Points, in no order, along strands that fork and pass close to each other.
Two points are linked if the straight distance between their rows is under 69.8. Some points are linked to none.
vek: [ -4   9  -3  14   9   7  -2   8   4 -10   0 -28   9  12  -2   5  -5   6
  29 -15 -19 -12 -24  -1 -13   5  -5   7  11   7   5 -10  14   4   2 -11
 -12 -13  -9  25 -15  -2  -6  -3  -4 -23 -16 -20   1   8  -9   4]
Sak: [ 13   2 -17 -18  15   4   7 -12   2  -1  -3 -14  15   5   3 -25   9 -11
  14  -8  -7   6 -13   5   0  -4  -1   5  -6  15 -23   0  -9   8  -5  -7
   9   8  -9  17  -7   2   5   5   2  -2  -1   3  21   1  -6  16]
Keto: [-11  -7   3 -14   8   5  15  15  13  -3  17   7  -2  19 -17 -10   2 -10
   0 -28   3  -5  -8   1  14   5  -4  14  12  -2  12   3 -21  26 -14   5
   1   1 -18  13  11  11   5  10  -8   1 -15  -8   8  -7  -2   0]
det: [-15  -1  -5 -18  11   5   8   6   0   3  15  -9  10  11  -7  -5   7  -4
   8  -1 -26  -6  -8  21 -10   9  -7  15   1  -1   9  -6   8   1 -12 -11
  -8  -1   6  16   8  16  11 -15 -13  10 -13   1  10   5  17   5]
zaken: [ 12   5 -17   7  18  23  -3  -3   8  13 -11 -15   1 -12  -8  -6  14  -6
   4 -11   4   8 -22 -11 -19 -15   8  -2   3   7 -34   2 -10   0  11   0
  -8   8 -11   0   9  -9 -13   4   4 -17  -1   9  20  11 -23   4]
Tasuk: [  1  -6   8  12  14  -7 -19  -7  14 -32  17  15   4 -16   6   9   9 -19
  -6 -12  23  12   3 -20  11   7  -4   1   8  -9  -7   0 -16  -1   1  33
 -14  12 -11   4   0 -13  18  26   8 -28   9   5  -5   6 -15  19]
Mube: [ 21 -23   0   9  -4   7   2  -1  13  -5   2  45  -6 -15  28  25  18 -24
   1   9   4  22  -5 -13   1  -8  -8 -14  10  -7 -25   3  -4  -6   3  15
  -4   8  -1  -9  12 -22  32  25  21   8  22  17  10   8   1   8]
zuze: [ 14  -1  -7  15 -16  -9  13   6   5   2  13  13  -3 -16  11  32   6  -1
  -4  30  -3  12   1  10  15 -13 -16 -24 -15 -15   0  10  16 -13   9  10
   2  16   1  -6   0 -10  14   1  16  13  13  22   3   4   8   0]
bofid: [  2 -15   8 -10  -5 -20   5 -18  -9 -13  -7   2   3   1  22 -14  18  -9
   6  13   4   5  15   1   6  14  10  -2   7  -2   4   7 -26   3   0   1
   6  -6   6  -1  12  21  24  -8  -9  15   1 -15  12 -11  16   8]
kizu: [ 11  -7  20  -7   5 -13   1   1  23  -9   7   7   1 -10   2 -18  -5  -2
  -8 -18   8   3   7 -24  -1  13   8   9  -1 -21  13  -6 -24  17   0   6
  -8   2 -26 -14  -8 -13  -4  -1  -2  -1  -6 -17  -3 -11   5  14]
linok: [-10  12  -9  11  10 -20  -6 -11  -3  -5 -14 -33   2   6 -11  -9   0   7
   7   5  -8  -1   3  -5  -1  15  -4  10   2   8  -4  -9   5  -5  -6  -7
  -1 -12   0 -10   3  12   3 -13  -6 -16 -25 -16   7 -17  -7  11]
fipi: [ 14 -10  -4  22  -1   6  -5 -11   0 -12  -6  30  -6 -14  18  24  18 -23
   7   1  21  19 -14 -18   2 -13  -1 -24  10   4 -32   4  -7  -5   6  19
   2   7  -3  -2   9 -11  26  33  16 -13  18  22   5  16 -19   3]
zedi: [  9  -2   0 -12 -12  18   9  18   4  13  -4  14  -6  -3  15   2  12   6
   0   2   6   5  10  10  -8  -2  11   7  11  -4   2   6 -16   1  -4  -8
  -1  -1   3  -8   8   5  -4 -11   3  22  14 -21  11   2  10 -20]
ruba: [-16   1  16   6  -7 -18  -3  -4 -21  -2   8  -6   2   8 -20  12 -16  15
 -11  23  -4 -18  11   2  13  -4 -10 -11 -20  -4  20  -3  18 -13  -2   8
   1  -1  29  -2  -8   1 -10 -11  -6   2  -5   9 -31   3   2   2]
fel: [ -8  23 -29  31   4 -10 -29  10   5   6   4 -19   4  -9 -17  -2 -22  18
 -11 -15  -1 -15   1  -2   4  -7   0  -4   0   1  -3 -11  27   4  13 -21
  -6   6   9  -4  -4  -5 -28  -3 -11 -18   2   1 -20 -13 -17  -1]
tebir: [ 13  -8   5  10  -2 -23   9   8  15 -10  17  15  -6 -22   6  14   1  -7
 -19  17  -1   9  10   0  15   6  -5 -16 -11 -26  12   9   9  -6   7  21
  -2  10  -8 -15   1 -16   9  -4   8   4  10  15  -3  -6   7  11]
Lobu: [  9 -14  10  -5  -8  -1   6 -18  -4  -5   8   2   8  -2  28  -9  28 -20
  13  14  -4   3   5   2 -11   4   7  -8  22  -6  -5   6 -18   0   3   2
  -7  -3   4   3   5   7  18 -18 -23   9   2  -7  21  -7   6  10]
toba: [  2  11 -24   3   8   1 -17   6  -2  13   5 -21   9 -12  -8   0  -8  18
  15  -3 -29  -9 -12  17 -21   1   1   2   4   0  -1 -10  23  -8   5 -23
 -11   2   9   1  -3  -4 -21 -21 -11  -4  -9  11  -5   3   6   5]
Sef: [-22  -8  10 -13   6  -6  -6 -20 -14  -5  -5  -1   1   9  -4   4  14   1
 -22   5  18  12  16  -4  12  14  -6  11   6   0   7   9  -7  -6  -8  13
   8  -5  20   3  20  20  19   0   2  -7   4   5  -3   6  -1   8]
nug: [ 15  -7  -6   3 -13   3   6  -4   4   8 -19  21  -5  -8  11  13  -6   1
  -4  16  31  17   0   5  18 -16  -8 -15 -18   2 -24  16 -20   9  14   3
  16  18  -8 -17  15  -4  15  36  35  12  25  23  -1   5   7   6]
guba: [ 31 -17   1  -2 -10   0  11   6  24   0   2  27  -5 -15  39  23  14 -17
   5  18  -7  20   0   7  -4  -4  -6 -15  -2  -7 -22   8  -3  -2   8   1
  -5   2  -7  -7  -4 -16  20   9  26  22  16   0  17   3  14   2]
Vafa: [-17   5  -3  -3  13 -12  -3 -17 -10  -1  -4 -27   5  13 -26 -17  -1  -3
  -6 -15  -6  -2  -1 -11  -5  13  -4  20   6  13  -6 -13  -7   2 -13   2
  -1  -7  -7  -6  -3  -1   6  -5 -10 -22 -29  -2   6 -17 -16   9]
zer: [  0   8 -21 -11   0  12  10  23  11  -5   1  -5  -6  11  -1   4  11  21
   9 -12  10  -3  -6  11  12   7  -3   9  14  -3  -7  11 -28  14 -11  -4
   9  -8  -2   5  28   5  -8  14   8  -2  -8 -17   9  21   1  -6]
Damos: [ 13   6  -4   2 -12  20  -7  10  -1  19   3  17  -9 -23   2 -10  -4   5
   3  -6  -3  -2   2   2 -12 -14  17  -7  -2  -2  -1   1  11  -3   8  -7
  -3  13  -8  -4 -13 -12 -30 -12  -8  22  23  12  -6   4   1 -22]
Mubi: [ 12  -3   4 -14   0  10  -2   2  17   4 -14   5  -2  -5  25   5   8  -4
  -2   2   3  15   2  -5  -8   2   4  12   4   3  -6   3   9  -4  -1  -9
  -2  -3   1   3   2   1   1   4  18   7  16 -15  12   5   8  -7]
Rupen: [  1  -3  -9 -19  12   9  -1  -4   2  -4   5  -3  16   4   5 -12  13  -8
   8  -4 -18   6  -9   4 -18  11  -7  21   2  13 -13  -9   4   2 -15  -9
   1  -2   1  21   0   4  14  -1  -1  -1   0   2  14  13   6   8]
gem: [ -9  12 -20  -3   7 -12  -7  16   3  -3 -22 -23 -15  13  14   4  -9  16
   7  -3  -4  -7  11  12  14   7  -3   8  -2  -3  11  -4  13   3  -2 -29
  -2 -11  12  -3  12  38  -2  -6   7   6 -10 -36   7 -11  18  -1]
Lur: [  7  -6   1  -8 -12  -2   6  16  19   4  -9   5  -7   5  11   8   1  11
   4  -3  13   5  -6  11  11   9   4  -2  10   2  -7  11 -41  15  -3  -4
  16  -5  -3  -8  27   1   1  26  16   8  -8  -5   5   4  12  -8]
fodu: [ 12   7 -10  -2  -5  29  10   6  -5  12   2  -4   4  -1  13 -10  19   0
  25   2 -11  -6 -18  14 -22 -14   7  -7  18   4 -16   7 -17   3   6  -9
   0   1  -5  11   4   0  -6 -10 -17   8   4  -4  23   9  -4 -11]
fis: [ 10   4 -18  -7  15  24   3  -2   8  22 -10 -14  -5  -6 -17 -11   1  -1
  -9 -12   4   9 -12   0 -11 -22  11   3 -13  10 -25   4  11   2  10  -6
   7  16 -15  -3   1  -9 -19   3   7   0   3  22  10   7 -20  -3]
Zel: [ -1  -1  23  11  -1  -5  -8  -3   5  10   5   3  -1 -10  -1   6 -17  -8
  -3   7  -4  -1 -12 -11  -6  -4  -8 -11  -1  -4   6   0  15 -11  10   2
 -17   7  -1  -1 -10  -3  -2  15   5 -10   5  18 -11  -8   9   3]
nonal: [-14  11  11   6  -1  26 -10  -5 -19  22  -7 -14  -7   7 -16 -12 -12   5
   5  -9   5 -15  -9  -3 -13 -20   6   3  12   5  -3   1   3  -5  12 -10
  -8   6  -6   2   1  12 -23  -1 -16  -9  -1   6  -4  -5 -14 -13]
zarok: [ -8   0  -4  -8 -19   1  21  15  -1  10  18   6   3  20  11  11   6  -1
   4  16   1  -4   3  32  18  -7 -10 -13  -7 -10  17  12 -15   2  -7  -8
   9   5   6   8   6  18  12  -7  -3  31   2  -2   5   1  17 -11]
guve: [ -5   9  -6  -1  -6  21  -7  14 -11  -8  14   7   0   6   4  -7  -7   4
  14 -30 -16 -12 -20   7 -13  -1   5   8  22   3  11  -2  -2  13 -11  -6
 -11  -1  -1  28   3   2  -6   9 -16  -4   5  -9  -1   7   7 -12]
dok: [-15  -5  31  -1   5 -35   3  -7  -2 -11  -9 -10 -16   5  -5  -7 -19  -1
 -27   6  -1  -4  17 -19  25  -3  -6  -4 -24  -9  25   3  22  -9   2  15
   1 -10  -2 -10 -24  -1   7   1   7  -1 -10  -4 -19 -19   6   7]
bot: [-13   1  11 -15  13  11  -5   2   7  15  -8 -18 -14  10  -7  16   0   5
 -19  11  -6   6   6  11  -6 -23  -4  15 -10   2   8  -2  52 -24   4 -10
  -5   2  10  -1  -3   8 -11  -8  16   8  -1  13  -1   5   0  -9]
Nuf: [  9   8  -9   5   1  27  -3   3  -2  -2   8  14   7  -2   4 -16  19 -18
   6 -15  12   2  -3  -5  -1 -15   7  -9   6   9 -27   0 -20  14   3  11
   4  13  -3  19   2  -4  -3   9 -11  -4  20   8  16   9 -21  -9]
kava: [ -1  21 -19  12  -5  26  -5   2 -24   2 -10 -15  -9   2  -5  -9  -6  25
  12 -14   8 -18  -6  -2  -4 -16   5   6  16   0   3   4  -2   5   8  -8
   0  -6   0   8   5  13 -24  -8 -13 -15   9 -18   0  10 -14 -12]
Mub: [ 10   6 -12  16  -5  10   3  -5  -3  -2  13  14   7 -16   4  20  12  -9
   5  25  11  15  -1   6   3 -22 -18 -16 -13 -10 -16   6  11 -15  17  14
   0  18  -1   1   7  -2   9   9   8  -1  27  26   7  16  -8   6]
lova: [  6  11  -4  23 -16 -15  -1  12   5  17 -12   1   1  -9  -2   1 -26  -1
   2   8  -2  -9  -4   1   9   2  -2 -25 -13  13 -10  -2   3   2  -2  -8
  10   6  -3 -19 -11  -1  -6  15   1   4  -9   8  -9 -26   4  -8]
tafeg: [-26  13  11  15  -2  -3  -7  -5 -19  -2  15  -2   8   8 -26   9  -6  -1
 -19  10  13  -6  19   1  15  -3 -10  -3 -11  -4   9   1  13 -10   5  23
  -3   8  18   2   3  11  -1  -6  -7  -7   9  17 -22  -2 -11  -2]
fev: [-11  -4  12   0   6 -12  15   7  -1  -2  -3 -15   6  17  -4  11 -12   9
  17   6 -23 -11  -7   0 -10  23  -9   6  -4   7  19 -14  13  -4 -11  -8
   0 -27   0   5 -15   2   5 -12   1  -7 -26 -23 -11   2  12   4]
Ruvu: [-13 -14  21 -16   2 -11   8   5   3  -5  15  11  -5   4  -7   4  -4   0
 -19  -6  -6  -7   6  -3  -6  22  -7   1   2 -19  37  -7  -9   1 -10   8
  -1 -18   6  -2  11   6   9 -15  -6   2 -13 -10 -14   3  23   1]
zolad: [ -3 -16  20   8 -11 -14  23  -5 -10 -10  -2 -11   0  19   4  12   0   3
  21   6 -13 -11 -11  -7  -1  16   8  -3   9   7  21  -6  -8  -3 -10   7
   4 -24  -4   4 -12  -7  14  -5  -7  -9 -30 -16  -5  -5   3   3]
liruk: [-23  10  10   3   6  -2 -29  -5  -9   3  -3  -9  -7   5 -17   9  -5   8
 -27   5  -8  -2   9   1 -10 -16  -6  19  -5   4   2  -7  46 -21   8  -3
 -14   0  21  -5   1  -2 -17  -9   1  -5   4  18 -13   1  -9  -9]
fivez: [-10  10   2   6  -5  -7 -23 -12 -22   8 -22 -19 -15  13  -9  12  -8  20
 -16  19  -1  -5  15   4   4  -7  -2   8  -5   6  -5  -4  28 -24  10  -8
  -2  -8  33 -17  -1  -3 -22 -16   7  -4  -8   7 -13  -3 -11  -7]
danaf: [-13   1  17   3  11 -40 -12 -22   2 -13 -16 -25  -7   1  -4  -9 -22   2
 -18   2   9   7   1 -20  20   1 -10   7 -23   3  12   2  18  -3   9  -2
  -3  -5 -11 -11 -15   2   4  26  12 -14 -14   1 -12 -17   3  18]
bas: [ -3  -6  30   3  -2  20  -6 -12 -10  14  -5  -4  -3   3 -13   2 -12  -2
   3  -4   4  -7 -19  -8 -17 -21   3  -4   7   8   3   5  11  -6  12   1
 -13   4  -7   8 -13  -6 -15  10  -4 -13   2  15 -10   3  -8  -9]
fuvu: [ -2  13 -25  -2   7  -5 -22  17  11   4   0 -13   9 -14   0   8 -12  21
   8   4 -19  -7   6   9 -19  14  -9   9   1  -8   9  -8  22  -3   4 -31
 -11  -8  14  -1   3  10 -13 -19  -2  -2   1 -14  -9   9  21   5]
pife: [ -1  15 -10   1   6  10 -14  25  12   7  -1  -1   4 -11  16  15   1  13
  13   4 -28  -4   1  14 -33   1   2   9   6  -1  11 -14  45 -15  -5 -23
 -10 -10   5   5 -11   5 -10 -21   1  13   6 -15  -4   8  14 -12]
zezo: [  0   8  -9   7  -9  20   6   6  -8  11 -12 -14  -7   6  24  -2   6  -4
  21  -9 -22  -6 -24  12  -8   1  14  -7  25   7 -10   1  -2   6  -7 -12
  -2  -6  10  11   8  11   5  -1 -11   4 -11 -11  21 -10   5 -13]
bofe: [ 14 -27   4 -17  -2  -6  10 -18  -1 -10 -19  19  -3  -3   5  -6   9  -9
 -15   5  22  17  31 -13  19  -5  18   7  -9  13  -2  15  -4   2   6  12
  17  -1  -3 -11  -6 -11  18   2  16  10  23   0  -5   4  -3   1]
zovi: [  9  23 -26  17   1  15 -12   8  10   2   8  11   4 -17   8  17  19   1
   0  14  20  20   0   7   6 -12 -16  -8  -6 -13 -31   4  -2  -2  18   6
  -1  23   5  -2  20   2  -7  11  12   0  24  13  13  20 -14   3]
zum: [ 16  -8  11   3   1 -24  -3   7  30 -12  17   9  -5 -22   6   0  -5  -2
 -13  -1   1   6   6 -13   8  15   6  -2   0 -30  17   2  -8   3   5  16
  -8   5 -16 -14   3 -18  -4  -1   1  -4  -1   2  -6  -3   9  17]
vumid: [ 12  14 -21  -3  -7  18   0  20   4   5  -2   9   1  -9   4  -2  10  23
   5  -1  12   3   5   5  -4   2   5   9   8  -4 -13   8 -29   7   2  -5
   2   3   1  -5  18  -5 -16  -4   1   7  13 -17   8  18  -1  -7]
vuk: [-10 -20  38  -2  14 -21  15 -11   4 -15  13   2   0   3 -11   0 -10 -14
 -18   8 -11   1   6 -16   5  -5  -6  -4 -13  -6  20   3  27 -13  -3  22
  -6  -9  -8   3 -27 -16  20  -5   4  -8  -9   7 -16  -6   0  14]
lene: [  5  13  -2  -1  -1  18  -6  13   0  23  -4   1 -15  -8   8 -15 -19  11
  14  -8   2 -17  -2   4   0 -16   9  -9   3 -16  11   4  13  -1   8 -20
  -6  10 -12  -4 -22  11 -32  -5  -8  15  10  -4  -9  -5   1 -16]
Fuza: [  0  12  -3   8  -6  24 -14  23   3  20  -3   7   1 -18   5  11  -4  11
   2   3 -14  -2  -3   3 -31 -11   5   0   6   9  -3  -9  28 -14   1 -17
  -4  -1   0  -6  -6  -5 -18  -9  -1  11  12  -1  -5   3   4 -27]
Dop: [  5   2  -9  -7 -11  -1  19  21   2   4  -2  -4  -4   5  19  10   7   8
  13  16  -1  -3  10  28  11   5  -2  -7  -5  -9  14   8 -16  -3  -2 -13
   1  -3   1  -6   4  18   0 -19   4  23   0 -25  10   0  16 -12]
Buku: [ -8  -3  19 -17   8  -3  -1  10  14 -13  17  13   6  12   7 -10  -5 -14
   2 -23  -3  -4  -6  -7   6  10 -14  13   6  -9  13  -4 -13  17 -11   5
 -11  -6  -7  24   3  16  12  15  -3  -3  -4 -17   4   0  14   4]
vad: [ 12 -17  -4 -20   0 -10   5 -11  -1  -7  -7  24   6 -10  -6 -19   5  -1
 -17   5   9   8  29  -8   4  16  13  14 -18   6  -7   0 -17   5  -7   9
  10   4   0 -16  -2 -16   8 -12   3  14  13  -6  -2  -2   8   3]
Vepa: [  5   8 -17  27 -13  11   3  -4 -17   6 -16 -25  -6   1  15   2  13  -2
  18  -4 -10  -5 -22  10   1  -4  18 -23  15  16 -16  -3  -8   0  -2  -4
  13  -7  15  12   6   5   0   1  -8 -12 -18   0  18  -7 -10 -12]
savi: [-10 -14   5 -10  -8  -8  22   6   4  14  18   6   4  17 -11   7  -8  -7
 -11   9  -3  -3  -1  26  19  -3  -5 -15 -15  -3  17  10  -8   6  -5   4
  13   8   5  -2   5   5  12  -2   1  21  -7  22  -5 -10  12   4]
soku: [ 17  -7 -14  31 -18  -2  -1  -8  -8 -12  -5  24   0 -17  13  20  15 -12
   9   7  17  14  -8 -11   0   5   9 -28  10   9 -28   1 -23   0  -1  18
  20  -3   4  -7  10 -18  19  20   2 -10   6  20   6   8 -10  -8]
siki: [ 15  22 -28  10  -2  17  -8  15  13   7  -3  17   5 -24   3   0   9  12
  -3   4  20  14   9  -2   3  -8   2   2 -13  -5 -28   5 -12   9  12   2
   7  19  -2  -9  15 -12 -27   3  12   2  24  -2   9  24 -16  -8]
Lufaz: [  7  -3  -1  27 -22   5   4  -1  -9  -4  -8   1   0   0  13  13  11  -8
  13   4   6   0 -16  -2   2   1  15 -26  21  13 -15   0 -14  -1   0   9
   9  -3  13  11   5   0  10  17  -5 -11  -6   8   6  -2 -13 -16]
figi: [  0  -3   2 -17  -2  12  10  -1  -3  21  -8 -14 -13   7  -3  -1  -2   1
   0   4 -10   0  -1  19  -3 -19  11   2  -7   5   3   1  28 -12  -1  -9
   2   8   4  -3 -10   2 -12 -16   4  20  -1  16   4  -8   1 -11]
mavom: [-11  10   2  17   3 -37 -12 -16 -13 -13  -8 -31   0   7 -11  -6 -13  11
   7  -2 -23 -11  -3 -12  -3  17   1   3  -7  10   4 -22  11  -9  -5 -10
  -4 -17   6 -12 -19  -8  -2 -13  -9 -12 -36 -13 -14 -19  -2  14]
bulog: [  9   3 -20   7  -4  31  18   5 -11   4  11  -3   8  10   5 -10  34 -15
  18   3   7  -6 -11  15   0 -27   5 -19   5   7 -24   9 -25  11   1   6
  17   9  -7  16   1   1   3  -9 -15   5   4   5  26  16 -23 -13]
medek: [-12   5   6   6   0 -16  -3   4  -5   3 -16 -22 -22  13   9   3 -16  11
   3  -2  -3 -15   1   8  27   1   5  -7  -5  -8  21  -5  16   0  -3 -10
   0  -2  11  -3   0  31 -11  -2   2   9 -19 -18 -10 -22   8  -1]
fufuz: [ -9   4  18  11  -6  -5  -8  -6 -24   8  -8 -16  -4  20 -16  14 -12  21
  -3  29 -16 -23  10   3   9 -15 -12  -7 -20   7   1 -10  23 -25   5  -4
  -2  -1  33 -14 -17  -3 -21 -21  -1   1 -21   5 -21  -4 -13   2]
vuz: [  8   0  11  12   2 -29  -3 -11  -5  -6 -17 -23 -14  -4   4  -2 -12  11
   6  -7 -19  -4  -2 -14  -8  19  17  -1   3   0  12 -14   9  -9  -4  -3
  -4 -20  -7 -19 -28 -21 -12 -13   3  -7 -29 -12 -10 -24  -3   3]
doke: [-20  12 -18 -18  11  -1  -8  15  -1  -3 -11   0 -14   8   0   2  -9  21
 -12 -11   2  -7   9  10  11   8 -15  18   0 -15  26  -3   4  14  -4 -22
  -3 -10  15   2  23  37 -12  -6   5  10   4 -33  -3   5  21  -1]
mezu: [-11  10   5   8  10 -26 -25 -19   3   3 -11 -17   4 -10 -12  -8 -27   5
 -12   2  14   5  -3 -17   6   2 -16   6 -14   5  -5  -2   4   0  16 -12
  -7   2  -9 -19   1   0  -6  27  10 -20  -7  15 -13 -14   3  20]
Rof: [-22 -12  15 -14  -3 -17  21  -1 -12  -6   7  15  -6  15 -13  -9  -3 -12
 -11  -1  -8 -18   9   4  -4  19  -5   1   1 -12  33 -10 -15   8 -15   4
  -1 -12   0 -12  -3   7  12 -25 -24  19 -25 -19  -8 -21  10   4]
dozig: [ 15 -19  20   3 -13 -10   4 -15   9 -12  16  20  12 -13  25  -5  16 -22
  11  20   3   6   8  -7  -2   2   3 -19  13 -17  -1  10 -20  -1  13  11
  -8   1  -8  -5  -1  -9  18 -10 -13  10  11  -3   5  -4   6  14]
gogek: [ -1  11  -6   5   9 -10  -4 -21  -9  -4   2  -9  18  -4 -23 -27  -6  -5
  -3 -13  10   2   2 -24  -7   6  -1  13  -8  17 -13 -13 -19   5  -3   5
   7  -4 -15 -12 -15 -13   2   1  -9 -23  -7  -3  -1  -8 -18  10]
nizav: [ 16   1 -15   9   5   6   1  -5  -6  11  -9 -18  -6 -13  -9   1  -8  17
   8  -5 -23  -6 -15   6 -24   1  18  -3   4   7   2  -7  21 -11   2 -12
  -3  -9  -3  -4 -19 -27 -25 -16  -1  -4 -11   6  -3   2  -5  -6]
gam: [-11   5   0 -16   5  10  -7  11  -1 -17  11   7   3  16   5  -6  -6   4
   8 -25  -7 -10 -10   0   1   4 -14  22   8  -4  16  -5   3  18 -10  -9
 -12 -10  -1  33   8  21  -2  10  -4  -4   4 -23   0  19  15  -2]
favi: [-22   6  -7 -21  12   9  -5   9   1  -6  -7 -10  -2  22   3   6  -4  13
   4  -6   2  -5  -2   6   9  -6 -22  22   2  -5  18   2  13  18  -2 -20
   0  -9   7  28  12  39  -3   8   6  -6  -1 -24   3  20  14   2]
kora: [  1 -20  16  -9   9 -17   8 -10   5 -22  16   6  12  -1 -10   0  -2 -11
  -7  -7 -13   5   0 -13 -11  19   4   6  -1  -2  17 -13  10   0 -18  15
   0 -13  -8   7 -22 -25  26  -6   2  -9  -7   2  -8  -1   5  12]
Lem: [ 16   2  -7   8  -2   1  18 -10  -4  -1   2  -7   4   1  -4 -11   6 -10
   7   5   2   2  -2  -2   5 -11  13 -15  -7   5  -3   4   5  -2   5   9
   8   7  -9   1 -17  -5  -6 -15  -9   1   1   4   8  -6 -17  -4]
Kilak: [  9  -7  -2   2  -2   8   3  14  15  -8  30  17  12 -10  -1  15  13  -3
   5   0  -3   5 -12   9 -11   9  -4  -6  14 -15  -8   3 -27   2   2  12
 -10   7   0   3  22 -17   1   5  -3  -3   1  15   2  17   4   7]
niv: [  7  -4  19  16  -5  -8  -8  -5  11  -8  -2   5  -4 -12  12   9  -5 -13
  -6  -1  13  11  -5 -21   3   0  -1  -9   6  -2  -2   7  -2  -3   7  13
  -9   2  -7  -3   3  -4  12  26   8 -16   7  10  -3  -2  -3   5]
tepom: [  8  -3 -10  -5   1 -11   2  -8   3  -1   0  13  17 -12 -18 -22  -4  -1
  -9   5   3   8  18 -13 -13  25   3  12 -12  10 -18 -13 -21   8 -11   7
  12   1  -8 -23  -3 -25   6 -10  -4  -5  -1  -1  -1  -8  -5  11]
sov: [-17  -5  10  -1 -14 -21  18  -9 -24  -5  12  18   5  12 -16 -15  -2  -5
  -6   8   2 -14  22   2   8  16   3 -10  -6  -1  18  -3 -18  11  -8  12
   9  -4   8 -13  -3   0  11 -19 -30  18  -8   2 -11 -21   8  -1]
radi: [-15  -1   7 -18  12   4   6   4  -7   2   5  -8  -1  13 -15  -4  -4   5
   2  -4 -25 -12  -4   6 -20  10  -8  20   2  -2  20 -12  18  -7 -13  -8
 -11 -16  -2   3  -7   6  -2 -26 -14   2 -19 -13  -1   2   5  -2]
Nulak: [  7  11 -18   0  -5  -6  -1  -9 -21 -12  -3   0  13  -4  -7  -8  -5  12
   6   7   2  -5  13  -2  -8   6  -1   6  -9   7   8  -8  11   0  -7  -7
   9  -8   7  11 -16  -4  -7 -10  -4  -4  18 -11  -6  13   4  -5]
tif: [ -2  -7  -2  10   9   0 -12 -16  -3 -16  13  11  13  -9  -8  -2  14 -21
  -4 -19  18  12   2 -11  10   9   5   0   8  10 -13  -1 -22  -2  -2  27
   2  16  -1   8   2  -7  17  16  -5 -23   7  18  -1   1 -26  16]
Bige: [ -7 -19  22 -19   3  -2   0 -12  -5 -12  15   8   9   3 -12  -2  -3  -3
  -6  -8  -8  -2  -1  -9 -20  17   0  13  12  -6  22  -6 -10   1 -13   7
  -5 -12   0   8   3 -13  14  -8  -8  -7  -5   1 -10   6  13   6]
nif: [-14  -5   9  -8   2  11  15   8   4  13  12   3   4  22 -20  -3  -7  -9
  -4  -9   3  -8  -6  11  12  -7  -3   0  -2   5   8   4  -5  10  -7   5
   5   9  -5  11   7   7   3   7  -8   4 -10  13  -3 -10  -5  -6]
pupep: [ -3   5  -8 -11   1  18   5  -1  -3  26  -8  -1  -6   9 -22 -15  -8  -1
 -18  -6  -1   3   6  13  -1 -20  10   7 -16  13 -14   1  18  -2   4  -4
   9  16  -6 -11  -4  -4 -18  -9   1  16   5  25   1  -3 -16 -16]
zoni: [ -7  14  -2   9  -4  22 -22  15  -1  -5  11  11   9   4  -4   1  -6  -6
   4 -27   2  -4 -16   1  -9  -6  -2   3  16  16  -6  -1   1   7  -6  -2
 -10   3   8  30   7   5  -5  30  -7 -13  12   1   1   7  -3 -18]
Nok: [ 21   8 -12   3  18  14   8  -2  15   1  -3  -1  18  -5   4 -16  14 -16
  22  -5  -7   6 -18  -7 -19  -7  -2  -5  -7  14 -31  -1  -2   2   1  -4
   2   0 -19  15 -14 -11  -1   7   5  -9   2  -4  26   8 -16   7]
pivi: [  5  -3  19  -4   3  -1  -2  -7  -1  -4   3  -1  -8  -1 -18 -17 -12   1
 -14 -24   4  -4   5 -26  -6   8  15  15   7  -9  17  -7  -4  10  -1  10
  -6  -3 -21 -14 -13 -22 -10 -10  -9 -11  -4  -6 -15 -11 -11  -2]
riti: [-27  -6   9  -3   7   3  -2 -14 -13 -10  14   1  -2  13 -22  12  10  -5
 -29  -7  13   5  15   4  15  -1   1  11   4  -2  13   6   9 -10  -5  27
   2   4  17  11  12  10   5  -3  -4  -7   3  17 -12   4 -15  -2]
sif: [ 30  -9  -1 -12   1  -2   3  11  28   0 -10  10  -3 -15  31   6   5  -1
  14   9  -7  14  -4   3 -12   9   3  -2  -1  -5 -14   5 -10   1   7  -7
  -9  -2 -10  -7  -4 -14  -3   8  22  10  10 -12  17   7  15   1]
tuto: [ 15 -26   4 -13  -8  -3   6  -9   6 -13 -14  25  -2  -7  22  10   9  -2
  -8  11  30  20  13  -5  23 -11   1   0  -7   2  -9  25 -15   6   8   9
  17   6   1  -7   4 -10  23  30  30   7  27   9  -3  17   8   9]
dut: [-14  10   3   1   8  11  -1  -8   3   7  -4 -10  15  12 -11  -5  -9  -9
  -3  11  22   1   2  -1  13 -14 -17   2 -16  10 -15   6   9   5   4   0
   9  16  -5   6   0  20   7  20   8 -12   8  13   5  -1 -12   5]
raf: [ -9 -15   5 -24   7 -11   1 -17 -13 -11 -16 -10  -3   9  12  -4  19  -2
   0  12   8   7  14  -6   1  18  -6  16   8   3   4   2 -17  -3 -13   3
   6 -17   6   5  14  24  24  -8   3  -4  -6 -21  11   6  12  10]
sudot: [ -3  10  -8   0   4  -5  -5  16   5  15 -19 -16 -28   4   4  -3 -28  19
   5  -7   0 -17   3   5  19 -11   5  -1  -3 -12  19   0  23   1   3 -24
  -2   1  -4  -9 -14  17 -29  -2   9   8  -7 -16 -11 -13   2  -6]
Kasef: [ -8  -4  -3  -8 -13 -13  19   4  -7  18   6   7  -5   7 -15   1  -5   8
 -11  11   0  -7  15  20  12   8   7  -8 -10   0  10   6 -16   0  -4  -1
  13   1   7 -21   7  -2  -2 -15  -9  25 -12  12 -10 -18  12  -6]
zorak: [ -3  -4   3  -8   3  12 -13  -9  -3 -12  19  24  17  -1  -3 -10  13 -16
  -3 -14  17   4   6  -8   4  -2   1   8   3   5 -11   3 -18   5   0  20
  -3  17   4  22   3   2   7  17  -5  -7  23  14  -1  10  -8   8]
katak: [ 16  -7  -4   2 -17  -8   5   6  14   2  -8  14  -7  -7   8   5  -5   3
  -5   0  12  11  -4   2  13   5   7 -16  -6   1 -12  12 -26  11   6   2
  13  10  -5 -16  19 -10   3  29  17  11   7  20  -1  -5   9   0]

A fork is a point with three links. Follow the links from the first point to the second and name the forks in between, in order.
zuze; zoni -> vumid > zedi > savi > gam
Bige; zum -> savi > zedi > vumid
doke; Vepa -> gam > savi > zedi
guve; katak -> gam > savi > zedi > vumid
Mub; kora -> vumid > zedi > savi
kava; Rof -> zedi > savi

A fork is a point with three links, a tip a point with one. Leave the first point through the second and follow the links. Name the first fork or tip that comes.
fipi; soku -> kava
nug; tuto -> vuz
ruba; fufuz -> zolad
nizav; toba -> gam
det; Rupen -> dozig
gam; favi -> nizav
mezu; danaf -> savi
pivi; kizu -> vumid

Follow the links from the first point to the second, and from the first to the third. Name the last point that the two ways share.
sif; bofe; favi -> zedi
kizu; kora; lene -> savi
pife; tuto; mezu -> savi
gam; nug; Mube -> zedi
linok; Fuza; zoni -> gam
vuz; Keto; tebir -> vumid
vad; mezu; pivi -> vumid
tebir; toba; zoni -> gam
